Points on a hilly landscape, in no order, each with its height.
From any point a ball rolls to the lowest of the 2 points nearest to it. It stops when none of these is lower. Distance is the straight distance between rows; heights are no part of it.
lora height 53.2: [ 34 -27 -35  29  13   8  51  16   1 -34   4   5 -62  30 -43  50  48 -15
  25  68  42  75 -16]
Mudam height 53.9: [-30  14 -21 -20  21  -4  11  46 -46  74  19  27   2  28 -23 -21  20  14
  -4 -18  73  29 -17]
Nef height 30.1: [ 13 -27 -23 -34 -30  -8  -1 -26   0 -25  -4  26  39  18 -48 -40 -15   9
 -67  34 -33  21 -13]
Sagu height 50.2: [-45  52   8  20  27  15  14  40 -32  83  17   9 -11  -5 -42  24  45  13
   4 -25  74  65 -43]
Gof height 41.1: [ 10  58  34  22 -49  12  -4  -1  -4  39  38 -35 -24 -43 -48  56  29  38
 -10 -27 -18  34  14]
Gobu height 37.7: [-25 -45  12  13 -42   6  -6   5  59 -38 -22 -23 -30 -40  39  41  -1  -9
 -21  -2  23  47 -21]
pumu height 49.1: [ -9  -9  24 -24 -15   1 -24 -30  11 -44 -22 -16  15  13 -13 -22 -27 -13
 -16 -24 -25 -49  -7]
Dofip height 33.5: [-29 -27 -32   4 -39   5   7  -2  16  -8 -29   6  -7 -57  59  -3  15 -19
 -48  -8  25  27   5]
Mimid height 36.6: [  6 -18  -6  21  26 -15   4  -5  11 -63 -44  -9 -57  -8  30  22 -14 -31
  77 -43   5 -75  -4]
fal height 71.8: [ 36 -39   7  -5  33  -9  28  35  -1   0 -28   4  -7  53  55  49  10   5
  38  43  20  -6  36]
gusu height 73.3: [ 54 -18  -2  -5   1  -5   6  27   5 -24 -14  -8   1  28  58   0  12  -5
  10  48 -15 -61  24]
Fisag height 43.5: [ -3  21  17 -47  49  -6 -13 -29 -42  10 -19  20  46  21 -20   6 -49  19
 -56  21 -39 -52  15]
tugar height 61.4: [  6  10 -47  66  44  24  31  41  35 -12  -2   8 -43  27  33 -16   1 -88
  35 -35  13  17   5]
zuru height 45.1: [-18 -22  23  -4 -67  48  -7  -2   3  49  18   9  45  33   5  -2  -7  35
 -32  37 -88   2  27]
Lapeg height 31.9: [-57 -39  37 -47 -17 -40   0 -14 -17  55  19  28  56  19  34  19 -34  59
 -21 -18 -22   8  31]
diluz height 53.3: [-66  10  53  -5  11   3 -51  14  59 -23  14 -22  23  -5 -24 -59 -30   0
   0  -5  27  -6 -15]
kasu height 39.2: [-28  18  13  45 -26  30 -27 -19  57 -20  18 -31  11 -67  42  19  19   8
 -78  57 -35  36 -13]
Verif height 17.9: [  9 -15  -2 -24 -25   6  19  23  17  15 -14   2 -12  71 -46 -39  22 -17
  25 -59  57  29   4]
kefi height 36.2: [ 56  19  14  55 -97  16   6  -1  10  14  46 -28 -24 -49 -27  58  37  25
 -22 -20 -33   7 -14]
fid height 45.2: [  0  -9 -15 -40  14 -14 -13 -23  -2 -70 -11 -41  -8  -1 -36 -33 -12  14
  31   3   6 -52 -16]
nid height 46.0: [-17  58   6   3  -4  20  17   3 -13  50 -13 -13 -10 -23 -57  48  32  13
 -14 -36  22  54 -22]
luse height 31.8: [-35   2   7  16 -50  -4  36  28 -22  43  18  -8  33  13  30  25  16  25
 -24   4 -20  30  24]
dekit height 49.5: [ -6  57  34  -5  21  22 -48 -32 -27  36   9 -11  54 -28 -12   1 -37  21
 -63   6 -47 -59   1]
fep height 40.5: [   5  -15  -12    5    1  -33  -18  -11    0  -64  -12  -57   -8  -24
   10  -10   -7   -1   67  -39    4 -117   -8]
poz height 32.0: [ 34   0  20  37 -81  -9  29  19  -1  45  46 -17  37  12  16   9  38  19
 -19 -19 -37  -3  22]
lunag height 50.6: [ 12  45  19 -39  27  21 -23  13 -12  10   5 -10  13  12 -47 -29  -4  33
  12  -9  13 -23   8]
lil height 36.9: [ 45  48 -25  -1  50   8   9   0  -3   6  18  24 -31  23 -59 -73   6 -28
  62 -41  10 -16   0]
Dufe height 38.9: [-51 -48  27 -57 -28   1  26  20 -50  86 -22  20  44  36   3  33  -5  75
  -5 -11 -28  43   0]
vaz height 74.9: [ 62  18 -20  51  12  13  12 -18 -22 -17  -2 -14  17   5  42 -21  11 -30
 -11  66 -40 -38  17]
viv height 56.5: [-47  57  12 -19  18 -20 -64 -53   5 -13  -3 -20   4 -69 -54  19 -32  11
 -14 -64   4 -49 -43]
baziz height 65.9: [  2 -32 -90 -10  37 -42  40 -44 -35 -15 -12  69 -41 -38  33  -2 -33 -45
  13 -41 -28  41   3]
mub height 77.0: [ 11  -1  34  -1   1 -41   4  24  13  11  58 -14  58  30  36 -28   9  21
  -7  44 -20   1  47]
nasip height 24.8: [-43 -33  42 -10 -19 -22  21  12   7  21   8  -3  10   4  73  27  -7  38
  12 -12   4  22  45]
boref height 67.5: [  2 -49 -59 -30  10 -36  27 -44 -15 -50 -51  39 -49   3 -15  13 -17 -46
  19 -41   5   9  -7]
veru height 33.8: [-56 -30  -7 -32 -37  35  -4  12 -43  40 -36  11  11 -30  62  24 -23  43
 -54   8 -11  29   6]
tuto height 57.8: [-37   5  12 -24  24  -7 -19  49  -7  42  53  12  44  53 -16 -58   9  38
  24  18  61  45   2]
botiz height 27.4: [-44 -14 -14 -27  11  -5  -3  13 -43  29 -24  23   6 -32  67  -4   0   7
 -29 -27  33  -4  17]
Lol height 56.4: [-39  27  20  -1  37  20 -38  49  19 -16  22   0  15  29  -1 -70  -9  -3
  -5  28  63  15  -1]
fen height 35.3: [-23 -25 -26 -32  21   4 -26  -5   5 -15 -32  13 -45  -7 -25 -21  19  12
  26 -35  87  65 -30]
gad height 28.5: [-31  23  -3 -44  64   8 -26 -58 -60 -32 -34 -17  -7 -71  28  16 -30  15
 -16  24 -27 -63  -3]
dus height 41.5: [ -1 -33  12   2 -63  14   2  -7  43 -27  14 -20 -11 -13 -11  -4 -10  10
 -17  34  -4  22 -17]
zaru height 46.4: [-28  54  -4  34  87  25 -21  -6  40 -43 -11 -11 -39 -17 -30 -45 -32 -65
  34 -14   7 -25 -29]
rigo height 30.8: [  73  -77   16   -6 -107    1   -9   63   40   43  -15    6   24   54
  -18    7   11   42   58  -17  -25  -29   -1]
Furi height 76.6: [ 58  44  20  44  -8   5   0  24   0  12  54 -34  42  11  43  -7  30  11
   9  61 -32 -13  29]
Fuzup height 40.6: [-40  15  27  -8  39  52 -39   9 -16  20 -33  -4  -5 -35  47  32  -4  42
 -44  53  20  47   6]
Rarom height 39.6: [-46 -42 -11 -40 -54  35 -10  12 -47  72  -5  21  46   7  12   0 -14  52
 -45  33 -52  27   5]
Fupi height 33.9: [   8    1   15   30  -47    6  -19  -49   23  -35   25  -50    7 -102
   30   14   -5    1  -33   67  -51  -10  -33]
meda height 58.4: [-12  -8 -42  -4   8 -36 -12  17 -25  48  50  50  56  20 -21 -66   0 -18
 -47  -1  43   1 -18]
miv height 49.4: [-14  45   2 -42  62  51  -6  -7 -68  31 -40  -6 -43 -13  -6  39   2  42
   2  13  18  -1  16]
dig height 52.7: [-13 -12  15   6 -67  12 -10  -5  32  -6  -8   2  36  19 -21 -28 -19 -14
 -56 -58 -32 -14  -9]
Zavi height 44.1: [-37  12  10 -14  -7  61 -41 -12   9 -17 -35 -23 -10 -81  53  35 -12  15
 -67  55 -32  10 -10]
gunib height 73.2: [ 25 -34  16 -12  56 -51  14  13  12  -8 -34  16   8  38  65  67  -9 -19
  72  10 -15 -53  42]
dib height 70.2: [ -8 -38   1  15  23 -14  38   2  18 -35 -18  12 -43  22  24  49   0 -39
  11  32  22  10  12]
vopum height 53.4: [-12  75  29  -4  27   7 -49 -29  -8   5  20 -20   4 -66 -26  -8 -17  13
 -28  -5  -9 -38 -30]
fezon height 58.3: [ 31  52  -1 -32 -35  44   8  55 -26  78  11 -19  36  29 -19 -27  34  56
  20 -32   3  16   3]
Gafaf height 66.1: [ 38 -21 -23  45 -15 -45  13 -25  18 -34  14  24  24  32  14 -30  -8 -69
   3 -37 -11 -57   6]
Kuvak height 28.4: [ 51 -38  11 -17 -63   4   2  44  32  16 -20 -11   4  51 -29 -15  28  25
  53 -67  14 -14  11]
fipi height 42.5: [ 25  39 -41  37  52  16  -5  -5  21 -35  14  10 -22   4 -31 -88 -12 -66
  29   5   2 -38 -16]
Daz height 75.6: [ 19   0  64  25  19 -58   8   7  33 -10  43 -19  38  26  32  35  -2  -2
  32  40 -29 -40  23]
Dip height 50.0: [ -5  13  28  28 -46  50 -31  15  13   7  50 -15  45  23 -12 -19  -4  19
 -18  78 -55  14  16]
Dor height 64.1: [ 72 -17 -18  28  15 -59  25 -10  13   1  21  24  60  43  49 -62   7 -52
  29   3 -14 -46  42]
mut height 45.7: [ 20  18  36 -16 -26  23  -8   0  16 -11  30 -34   6  10 -43 -18 -11  40
  -5  42 -26  11  11]
razav height 28.8: [ 18  38 -28 -14  23  41  13  21  -1  18 -33   0 -38  47 -68 -38  19 -34
  37 -80  47   8 -10]
voluk height 45.5: [-42   6  31 -65  37  32 -38 -27 -43   7 -37 -22 -39 -52   1  38 -18  67
  -6  27  23  30  -6]
momi height 29.6: [ 69  43   9  33 -64  18   8  24  12  -6  46 -30 -33 -11 -44  -5  46  16
  11  -4   9   7 -21]
vobu height 20.3: [-54  13 -11 -39  65   3 -39 -36 -33  -9 -40  15 -38 -89  34  13 -30   5
   9 -21  34 -34 -25]
Bona height 48.3: [ 17 -59  -4  -4 -18 -12  53   8   8 -34  -6   6 -23  65 -70  51  25   9
 -11  63  12  74 -14]
Vamu height 32.7: [  7   0  24  -4  18  14 -10   1 -18 -40 -38 -34 -77  -3  33  68   3   6
  83 -57  35 -43   8]
zapot height 74.4: [ 23  -4  45  28  44 -75  -2   6  25 -34  13  -5  -5  15  44  43   3  -2
  95  13  -9 -68  19]
kel height 59.2: [ 39   7 -67  62  17  -5  55  21  -3  -5   5  29 -28  17  11  -9  26 -69
  15  19  -6  37  -3]
zavup height 56.6: [ 69   2 -51  81 -16   1  44  28   9 -19  13  14 -79   0 -21  22  55 -30
  19  36  22  34 -26]
mifez height 49.8: [-49  36   7   1  50  20 -37   0  42 -20 -29   8  -2  -6 -36 -18 -28 -39
 -18 -31  38  -6 -30]
Zedu height 27.5: [-44   7  25 -24  42  -1 -38 -33 -18 -40 -36 -23 -46 -36  16  34 -10  12
  51 -40  44   2  -3]
gilaz height 27.0: [ -2  -2  -4  41   7 -25  -2 -69  16 -51   1  -2  34 -64  36  -3  -3 -36
 -62  67 -40   1 -17]
bepe height 13.2: [ -4 -21  -5   8 -29 -13 -16 -56   3 -29 -14   9  62  -9   8  -8 -30 -22
 -98  36 -65 -12 -15]
Nin height 68.9: [-15 -18  -8  -5  -9 -21  16 -25  12 -38 -16  11 -39  -2  -2  42   4 -33
   8 -52  25   7   3]
sef height 61.7: [ 12  -3 -38  22  38 -50  10 -12 -12  21  48  55  36  32  18 -82  10 -49
   6  -4   5 -13  18]
Bovak height 56.7: [-17 -29 -21 -17 -36 -12  -9   7  -8  42  -3  40  70  16 -33 -48 -24 -18
 -79 -49  12 -18 -27]
mag height 35.9: [-17  -6   0 -50  25 -32   6 -69 -50 -39 -32  -4  15 -15  17  26 -37  13
 -39  38 -51 -36  14]
zano height 24.5: [  56  -65   21   20 -113  -10   15   43   27   66   16    7   42   27
   28   18   17   23   25  -30  -61  -30   24]
Pama height 20.4: [ 50  38 -12  -1 -18  23   9   8  27 -12  12 -23 -63 -30 -80  10  53  -4
  25 -13  41  44 -22]
favef height 54.7: [  4  29  29 -63   1  40 -15  17 -36  73 -12   0  21  25 -30  -3 -10  66
  16 -44  12   0   9]
gil height 63.0: [ 14  12 -24  65  74  -3  34   0  14 -48  26  18 -57  -8  22 -17 -43 -75
  64 -11 -15   5  -2]
derav height 29.2: [ -5  -9 -22   4   8 -19  21  -6  13  -5   9   0 -61 -16 -49  15  40  -2
  34 -19  67  81 -12]
tagi height 40.9: [ 18 -28 -36 -15  -4 -28  48  -8 -12 -13  -2  22   8  57 -51  -3  17 -11
 -48  43  -4  47   9]
vimon height 64.3: [-11 -36 -55  36  62 -36  43 -19  19 -37   3  54 -34  10  17 -13 -45 -79
  25 -36 -16  23   9]

Where does a ball stop that starts at each point below?
tuto => Pama
Nin => bepe
favef => botiz
Lol => Verif
viv => Verif
Gafaf => vobu
Dor => vobu

Call two points neighbours if one is among the 2 nearest of the other. Go from one point of each pair to the other, from neighbour to neighbour, staying as low as possible. Name the highest point that can't be avoided.
nasip and Verif => poz
Fuzup and bepe => Zavi
Verif and zano => rigo
botiz and nasip => Rarom
